Each scene shows the same named points in several views. A view is turned or mirrored, and shifted as a whole, has a little noise and may leave points out.

Scene 1
View 1
J795: [-12.1  -5.9   4.6  11.3   6.8  17.2  27.4   9.1   8.4  21.8   5.2  29.2
   2.8   0.4  -1.4 -21.7   3.0  13.1  31.8  -9.6   4.1  13.9  14.6  -8.7
   1.5  -3.1 -33.6 -12.9]
J504: [-11.1  25.8 -10.0   1.8   6.8   8.5  -0.2 -14.8  -0.8   6.2   3.3  10.4
  26.3  -0.2 -24.9   1.0  12.9  12.5  -5.6 -38.9 -20.5  -4.2   5.4   0.9
  -3.5  -0.2 -15.4  -0.6]
J194: [ -0.9   2.5   9.8   5.7   8.6  14.2  14.1  -9.2   8.6  10.1   0.4  29.5
   1.4   3.3  -8.1 -29.2   0.6   3.8  18.2 -10.7   1.5  -0.7  14.2  -5.9
  -2.2   1.1 -28.7  -9.1]
J586: [-12.5   3.1 -10.3   6.0  14.6   6.6   7.5   0.8   4.0  27.1  18.3  18.6
  12.1  -6.1   4.5  -9.4   9.6   5.6   6.7 -22.5 -13.2   5.2  10.7  -2.0
   7.9  -5.5 -24.8  -7.5]
J146: [ -8.5   2.4   3.4   9.8   4.9  16.9  25.9   7.1   9.8  12.2   3.3  32.6
  10.0  -8.3  -5.0 -26.5   5.4  13.1  25.9 -13.1   4.2  14.0  13.9  -1.9
  -2.6   2.2 -26.4 -13.2]
J41: [  3.6  -2.4  13.4  -0.6  10.1   8.8  18.9  -6.4  -4.3   3.2  -8.1  32.9
  -6.0  11.9  -9.7 -41.3  -4.5  -7.0  21.5  -2.1   2.1  -0.1  16.2  -7.0
 -10.2   9.6 -25.4  -2.4]
J653: [-19.0   6.4  -4.5  10.0   4.3  19.8  16.1   1.1  12.9  23.9  11.7  17.0
  14.8  -3.0  -8.7  -4.2   9.4  19.5  19.1 -27.4  -6.7   7.6   8.2  -5.1
   5.4  -8.9 -30.5 -13.4]
J502: [  0.2   3.6  -2.5  -1.7  19.5  -2.1   0.6 -12.9  -7.8  15.6   8.8  21.6
   0.5   7.2   0.1 -22.0   1.3 -11.5   1.2 -11.4 -14.9  -6.1  12.8  -2.6
  -1.9   4.0 -20.0   0.5]
J283: [ -6.0  12.1  -8.0  -2.2  19.5  -3.2 -10.5 -18.1 -10.4  18.5  13.2   8.5
   7.2  12.6  -6.3  -2.9   6.0  -8.2  -6.5 -27.6 -25.9 -13.2   7.6  -5.7
  -0.1  -2.1 -20.2   4.8]
J891: [ -5.2  -5.1   8.1   9.4   7.5  17.0  22.7   4.8  11.2  16.6   6.3  32.1
  -0.9  -2.2   0.0 -30.2   0.9   7.8  26.1  -6.9   5.5   9.8  14.8  -5.5
   0.1  -0.4 -32.5 -12.5]
J248: [ -0.3   8.2   2.5  -2.3  13.0   2.2   9.9 -10.7 -12.4   3.2  -5.2  22.3
   6.8  13.1 -15.4 -22.8   2.0  -6.0  10.0 -14.6 -10.6  -1.9  11.2  -4.2
 -11.3   9.3 -18.0   3.6]
J672: [ -9.7   4.1 -12.9   2.8  19.3  -1.6   1.6  -1.4  -2.6  28.5  19.7  15.5
  10.2  -1.6   6.7  -7.2   7.9  -1.4   0.5 -22.6 -19.8   2.8   9.9  -0.8
   7.1  -4.1 -21.0  -3.9]
J76: [ -5.8  11.2  -0.4  -3.1  12.7   4.4   2.6 -17.3 -13.7   7.4  -4.1  11.8
   4.5  24.2 -20.5 -10.2  -0.3  -5.0   6.3 -19.9 -18.8 -11.9   8.7 -10.5
  -7.6   3.3 -21.9   6.6]
J263: [-17.1  -1.1 -13.7   6.9  16.7   4.3  13.6  10.6  -3.5  31.6  18.8  15.7
  10.9   1.3   5.7  -3.1   7.8   4.2  15.7 -19.2 -15.8  12.8   9.7  -6.3
   4.8  -5.4 -24.9  -6.4]
J715: [  3.5   8.9   1.0   1.8  16.6   2.6  -7.1 -20.9   7.3  14.9  12.7  25.1
   2.4  -1.8  -0.3 -25.4   4.6  -4.4  -5.4 -17.4 -12.2 -11.6  12.9  -0.7
   3.6   1.8 -22.9  -6.9]
J809: [ -4.7   3.3 -12.0   2.9  20.0  -4.5   5.2   0.5  -7.1  21.4  15.2  21.2
   9.3  -3.2   6.0 -13.3   7.5  -5.5   4.3 -17.2 -16.2   6.2  11.1  -0.1
   0.4   2.6 -16.9  -2.1]
View 2
J891: [ 15.7 -21.9  -0.9  10.9  -6.8   0.4   6.9  10.3   6.0  22.7 -17.0   0.1
   6.7  15.8   2.8  12.6 -21.7   5.0   4.4  16.8  -1.7  -6.2 -19.7   8.2
  11.2   0.5  20.6   7.2]
J41: [ 14.6 -26.9 -18.6  15.4  -2.4  -6.4  13.0  14.1  -5.4  20.9  -5.1 -13.1
   8.9   6.4   3.0  -5.6 -25.3 -16.8   6.6  13.6  -1.8  -6.9 -21.3   0.4
   7.0 -10.1  14.3   8.3]
J263: [  0.7 -13.0   6.4 -16.2 -14.2 -13.4   1.3 -10.4  10.6   7.6  -6.3   7.0
  20.9   9.8   1.8  21.3 -23.6   8.2 -15.5  26.8   1.0  -4.0 -11.8  25.4
   2.4   7.7   5.9  -1.8]
J809: [ -4.0 -19.2  -7.8 -15.6 -14.7 -20.3   5.8  -6.7  16.1  12.2  -4.9  -0.2
  23.6   0.9  -0.6   7.4 -16.5 -10.0 -17.0  18.0  -2.5  -3.5  -8.7  25.6
   3.7  -0.4   3.3  -1.4]
J715: [ -5.3 -22.4 -24.1   4.1 -10.8 -18.2   6.7  -3.0  26.8  19.6  -3.7  -3.8
  18.4  -7.1  -1.9  11.3   2.3 -17.7 -16.4   7.4  -1.0  -9.5  -9.2   1.9
   7.6  -0.7   9.7  -2.6]
J795: [ 15.2 -20.6   7.0   5.6  -6.9   1.9   3.8   5.2   4.3  16.9 -14.8   4.5
   8.1  19.4   4.3  16.2 -27.6  11.0   3.4  21.4  -1.5  -5.7 -20.9  11.3
   8.8   3.1  18.4   4.2]
J502: [ -1.4 -21.1 -20.4  -1.5 -10.7 -21.9  11.9  -3.0  12.9  14.3   3.4  -8.6
  20.7  -4.9  -0.2   5.2 -13.0 -21.5 -16.3  15.2  -1.3  -6.3 -12.1  10.0
   1.3  -2.0   7.6  -0.5]
J194: [  9.0 -25.8 -13.1  13.9  -3.6  -1.0   2.9   4.8   8.3  19.5  -9.0  -2.2
  12.1   9.2   0.6  12.2 -15.8  -5.5   2.4  14.3  -0.5  -9.3 -19.6  -0.6
   8.9  -3.9  13.0   2.4]
J146: [  7.9 -26.0   0.6   4.3  -3.3   3.5  -0.1   6.9   9.3  22.5 -21.1   4.2
  12.1  17.5   2.6   8.8 -23.8   8.6   8.1  17.1  -2.5  -6.7 -19.2  12.1
  15.7  -3.3  12.6   4.1]
J672: [ -6.9 -20.3  -9.6 -11.6 -12.3 -19.2   2.9 -10.5  18.9  10.3  -3.8   2.5
  24.5  -0.6  -1.5  13.0 -13.7  -7.6 -17.5  16.9  -0.1  -5.4  -9.1  18.3
   3.3   1.0   0.8  -4.0]
J248: [ -3.0 -27.9 -22.0   2.5  -2.6 -11.6   5.5  -2.5  -1.0  11.8   1.1  -9.4
  24.3  -0.8  -0.7  -4.9 -25.9 -20.1  -1.6  15.6   1.7  -9.6 -16.3   4.3
   2.8 -11.9  -4.4  -1.0]
J653: [ -0.4 -19.8   4.7  -2.0  -3.9   3.6  -9.2 -11.1  15.5  11.1 -13.5  14.1
  20.4  13.9  -2.8  27.0 -19.7  17.2  -3.8  20.7   5.5 -11.2 -16.2   9.4
   8.4   3.3   3.2  -4.2]
J586: [ -2.9 -18.3  -1.8 -10.8 -12.7 -13.1  -0.5 -10.1  22.5  13.0  -8.8   8.7
  20.1   6.8  -1.1  20.3 -13.4   3.5 -14.8  18.1   0.7  -5.4  -9.6  20.6
   6.9   5.3   6.8  -4.0]
J504: [-25.9 -28.1 -19.4  -8.3  -1.0  -6.1 -15.7 -22.2  20.3   7.1  -4.3  12.3
  35.7  -4.4  -7.1  10.8 -14.9  -3.0  -7.1  15.7   8.5 -16.3 -11.0   1.9
   6.3  -7.8 -20.7 -16.6]
J283: [-13.7 -18.5 -20.3  -9.0 -12.5 -22.7   1.7 -16.6  21.7   6.9   6.1   0.9
  29.6 -10.7  -5.1  13.4  -8.0 -16.0 -24.0  15.0   2.8 -10.2  -6.4   9.4
  -2.2  -0.6  -4.6  -8.3]
View 3
J283: [  2.9 -16.5 -24.0 -18.0 -10.0 -12.1 -14.5   3.5 -28.2  -5.9  11.6   1.9
   3.7  -9.6  17.4   1.2  -8.8  -5.7 -20.7  -6.7  21.6   4.4   9.9  28.4
 -11.6  -7.8  27.3   6.8]
J502: [  2.6 -11.0 -15.3  -5.9  -5.5 -10.6 -17.2  -5.7 -15.9  -9.5  11.8   7.9
  12.8  -7.6  13.7   6.3 -15.1  -8.0  -2.8   3.6  23.2   7.7   1.2  39.4
 -10.2 -18.2  20.2  11.6]
J41: [ -0.6 -10.7   4.0   8.9  11.4  -5.7  -8.4 -12.4   6.8  -8.7   1.6  23.4
  15.2  -7.2   3.7  15.5 -17.6  -6.2  15.2  10.5  21.4  12.6 -16.1  45.9
 -14.2 -16.6  10.8  16.1]
J263: [ 10.7  -6.6   0.0   3.3   7.5   3.4 -38.0  -3.0  -9.4   0.7   3.5  -5.3
  -4.2  -4.2  14.1   0.8 -12.9 -14.5 -20.7  -5.7  34.0  17.7   7.7  17.9
   8.6 -12.0  22.1  10.2]
J672: [  8.0 -11.5 -10.2  -8.3  -5.6  -7.2 -28.7  -3.7 -16.4  -2.4   7.0  -2.7
   3.7  -9.9  17.0  -2.0 -14.8  -9.2 -13.3  -0.7  29.1  11.9   3.0  23.3
  -1.8 -10.9  27.3   8.3]
J194: [  8.7 -11.8   1.8   6.7   7.3  -2.5 -10.8 -13.0   7.3  -2.3  -0.6  14.3
  11.3 -13.6  11.1   8.3 -21.0  -3.1  -3.4   7.7  22.7   6.7 -20.9  32.0
  -4.8 -11.5  14.0  11.2]
J891: [ 12.6  -6.0  10.2  18.5  13.3   5.8 -21.1 -14.4  14.6  -1.0  -2.5  11.1
   8.2  -8.4  10.3   9.3 -23.7  -9.1  -3.1   9.8  28.6  12.5 -20.9  28.0
   4.8 -15.1  12.7  12.1]
J715: [  8.0 -11.2 -20.4  -9.5 -13.9 -12.3 -13.0 -10.7 -14.5  -8.2  10.1   5.1
  15.2 -16.9  22.8   0.9 -23.7  -3.7  -7.4  11.0  22.7  -0.2  -9.4  32.2
  -4.7 -17.3  21.9   5.6]
J146: [ 12.5 -11.0  17.7  11.3  12.5   1.0 -25.4 -12.9  12.9   4.4  -4.7  10.1
   5.4 -11.8   9.4   2.8 -22.2  -6.6  -2.5   7.4  29.1  16.9 -24.7  20.9
   2.5  -8.6  17.3  11.0]
J76: [ -4.1 -18.3 -11.9 -13.7   2.2 -11.8  -2.8   3.4 -16.6  -4.6   5.0  13.6
   4.9  -6.1   8.3  10.6  -4.2  -1.9 -11.2 -11.0  17.5   9.5   3.6  34.5
 -23.9   0.0  21.6  10.2]
J809: [  7.3  -9.4  -5.6  -7.4  -4.5  -8.5 -34.9  -5.4 -17.1  -2.6   9.3  -2.1
   3.5  -6.1  15.0  -0.9 -14.1 -13.5  -5.5   3.0  30.8  15.6   6.0  25.7
  -0.2 -17.8  26.0  11.6]
J504: [  6.1 -24.3  -3.0 -28.9  -6.1 -12.9 -13.7   3.6 -20.9  10.5   0.1   3.2
  -0.1 -19.9  17.9  -9.4  -9.0   3.0 -20.1 -11.9  24.0  11.0 -10.6   8.0
 -17.6  11.4  32.6   2.6]
J795: [ 12.3  -4.4  12.9  20.0  17.9   9.9 -24.1 -12.1  15.4   0.2  -4.9   8.5
   1.5  -5.3   6.5  10.2 -20.9  -9.7 -11.0   4.6  28.5  14.9 -16.7  23.5
   6.3 -11.4  13.8  11.0]
J653: [ 15.1 -10.3   7.0   3.2  10.5   7.4 -22.1  -4.0   2.2   7.6  -4.9   1.4
  -5.2 -12.3  15.8  -0.6 -16.8  -4.7 -29.8  -3.6  29.1  10.3 -15.6   9.8
   6.9  -0.7  21.2   4.8]
J248: [ -2.2 -17.3  -0.6  -9.2   3.7 -14.3 -10.9  -3.4 -10.3  -3.9   4.5  16.6
   9.1  -6.8   7.8   7.5  -9.1  -3.4   5.6  -2.3  21.9  14.6  -5.8  36.8
 -21.3  -7.9  20.2  13.8]
View 4
J809: [  6.1  16.4  -9.9 -16.8 -11.2  12.2 -19.2  13.0   2.2   9.4 -35.2   8.5
  -4.7  -3.0  16.4   3.1  13.2 -19.3   4.8  10.1  -8.0  -6.0   6.1  11.0
 -21.7   5.9  -5.6 -13.6]
J795: [ -2.8   9.1  -9.1  -9.2  -0.3  17.5 -16.0   2.7  -6.0   7.5 -27.8  -0.7
   9.7   0.0   3.4  33.4  16.6 -11.9  19.7  -6.4 -12.4  -3.0  -6.2  24.7
 -23.4 -19.8 -12.9 -40.6]
J672: [  6.9  13.6  -8.1 -12.7 -10.4   2.5 -20.6   9.6   1.9  10.7 -36.0  10.2
  -6.2  -6.3  13.2   5.3  17.6 -19.6   2.6  16.1  -5.1  -3.0   8.3  11.3
 -17.2   4.0  -7.4 -11.8]
J502: [ 16.4   9.9 -16.0  -9.5  -7.6   3.2 -14.7  12.0  -2.7   8.8 -24.3  17.3
  -6.6  -9.3  12.5   5.0  17.9  -8.3  13.0  13.1  -2.3  -7.3   4.7   4.4
 -11.5   6.9 -19.6 -10.2]
J146: [ -2.6  14.2 -13.4 -13.8   2.2  19.0 -19.0  -2.1  -4.1   8.0 -32.5   1.0
   7.2  -5.7   4.7  30.8  18.9  -8.7  22.8  -9.6  -7.1  -4.6   3.5  33.4
 -21.8 -13.5 -12.4 -32.1]
J586: [ -1.1  15.2  -1.7 -14.0 -12.6   6.1 -23.9   6.6  -3.4  13.9 -36.7   5.1
  -0.2  -2.7   9.8  14.5  17.6 -24.8   0.0   9.2 -11.0  -4.5   4.9  17.2
 -18.9  -7.3  -2.4 -19.8]
J891: [  0.3  12.1 -14.2  -9.5  -0.8  18.5 -16.1   3.3 -10.2   9.9 -23.7   5.8
   8.3  -4.7   2.1  29.7  17.9  -7.2  25.1 -10.0  -9.5  -6.9  -3.5  23.4
 -19.3 -15.6 -17.8 -37.0]
J283: [ 14.0   7.5  -6.2  -7.2  -9.7 -13.9 -18.7   7.9   4.4   8.8 -33.8  16.5
  -9.3 -10.0  13.3  -0.6  19.8 -19.1   0.5  34.8  -1.0   0.4   9.0   1.0
 -10.4   5.5 -12.8  -2.4]
J504: [  4.5  12.1  -4.8 -11.2   1.1 -13.8 -26.4 -14.2  10.4   4.9 -49.6   5.8
  -5.9 -16.6   7.1   8.4  26.1 -17.0   3.8  31.6   3.7   7.0  25.9  31.3
 -12.1   2.3  -7.4   0.1]
J76: [ 18.5   1.2 -13.4  -2.2   4.1 -10.3  -7.8  -2.1   9.7  -3.8 -29.7  12.4
  -5.1 -11.8  10.4   9.8  20.0  -1.8  15.8  33.5   3.2   3.9   6.3  10.7
 -12.8   2.3 -24.7  -8.7]
J715: [ 11.2  17.4 -13.9 -10.1  -9.8  -3.8 -26.9   8.6 -11.2  15.8 -22.4  20.5
  -8.9 -13.4   6.4   6.8  24.0 -11.5  12.9   9.4  -1.0 -10.4  11.3   9.5
  -1.8   4.9 -19.3  -9.0]
J248: [ 17.1   7.0 -20.6  -8.4   5.1   5.0  -8.1   0.7   8.8  -2.3 -29.6  11.0
  -4.0 -12.5  12.2   8.4  17.1   3.8  21.5  16.1   2.7  -2.7   8.3  17.4
 -15.5   6.4 -25.2 -10.9]
J194: [  7.3  12.3 -15.8  -7.1   1.9   8.1 -17.1  -0.1  -9.1   8.0 -22.1  10.5
   3.1  -9.4   2.0  25.4  22.5  -2.0  25.0  -0.3  -4.2  -5.8   2.6  21.3
 -10.6  -8.9 -23.0 -27.4]

Which points are out of place in each view (at most two, in the order of its rows)? Write none if all are in place.
view 1 => J672
view 2 => J283
view 3 => none
view 4 => none
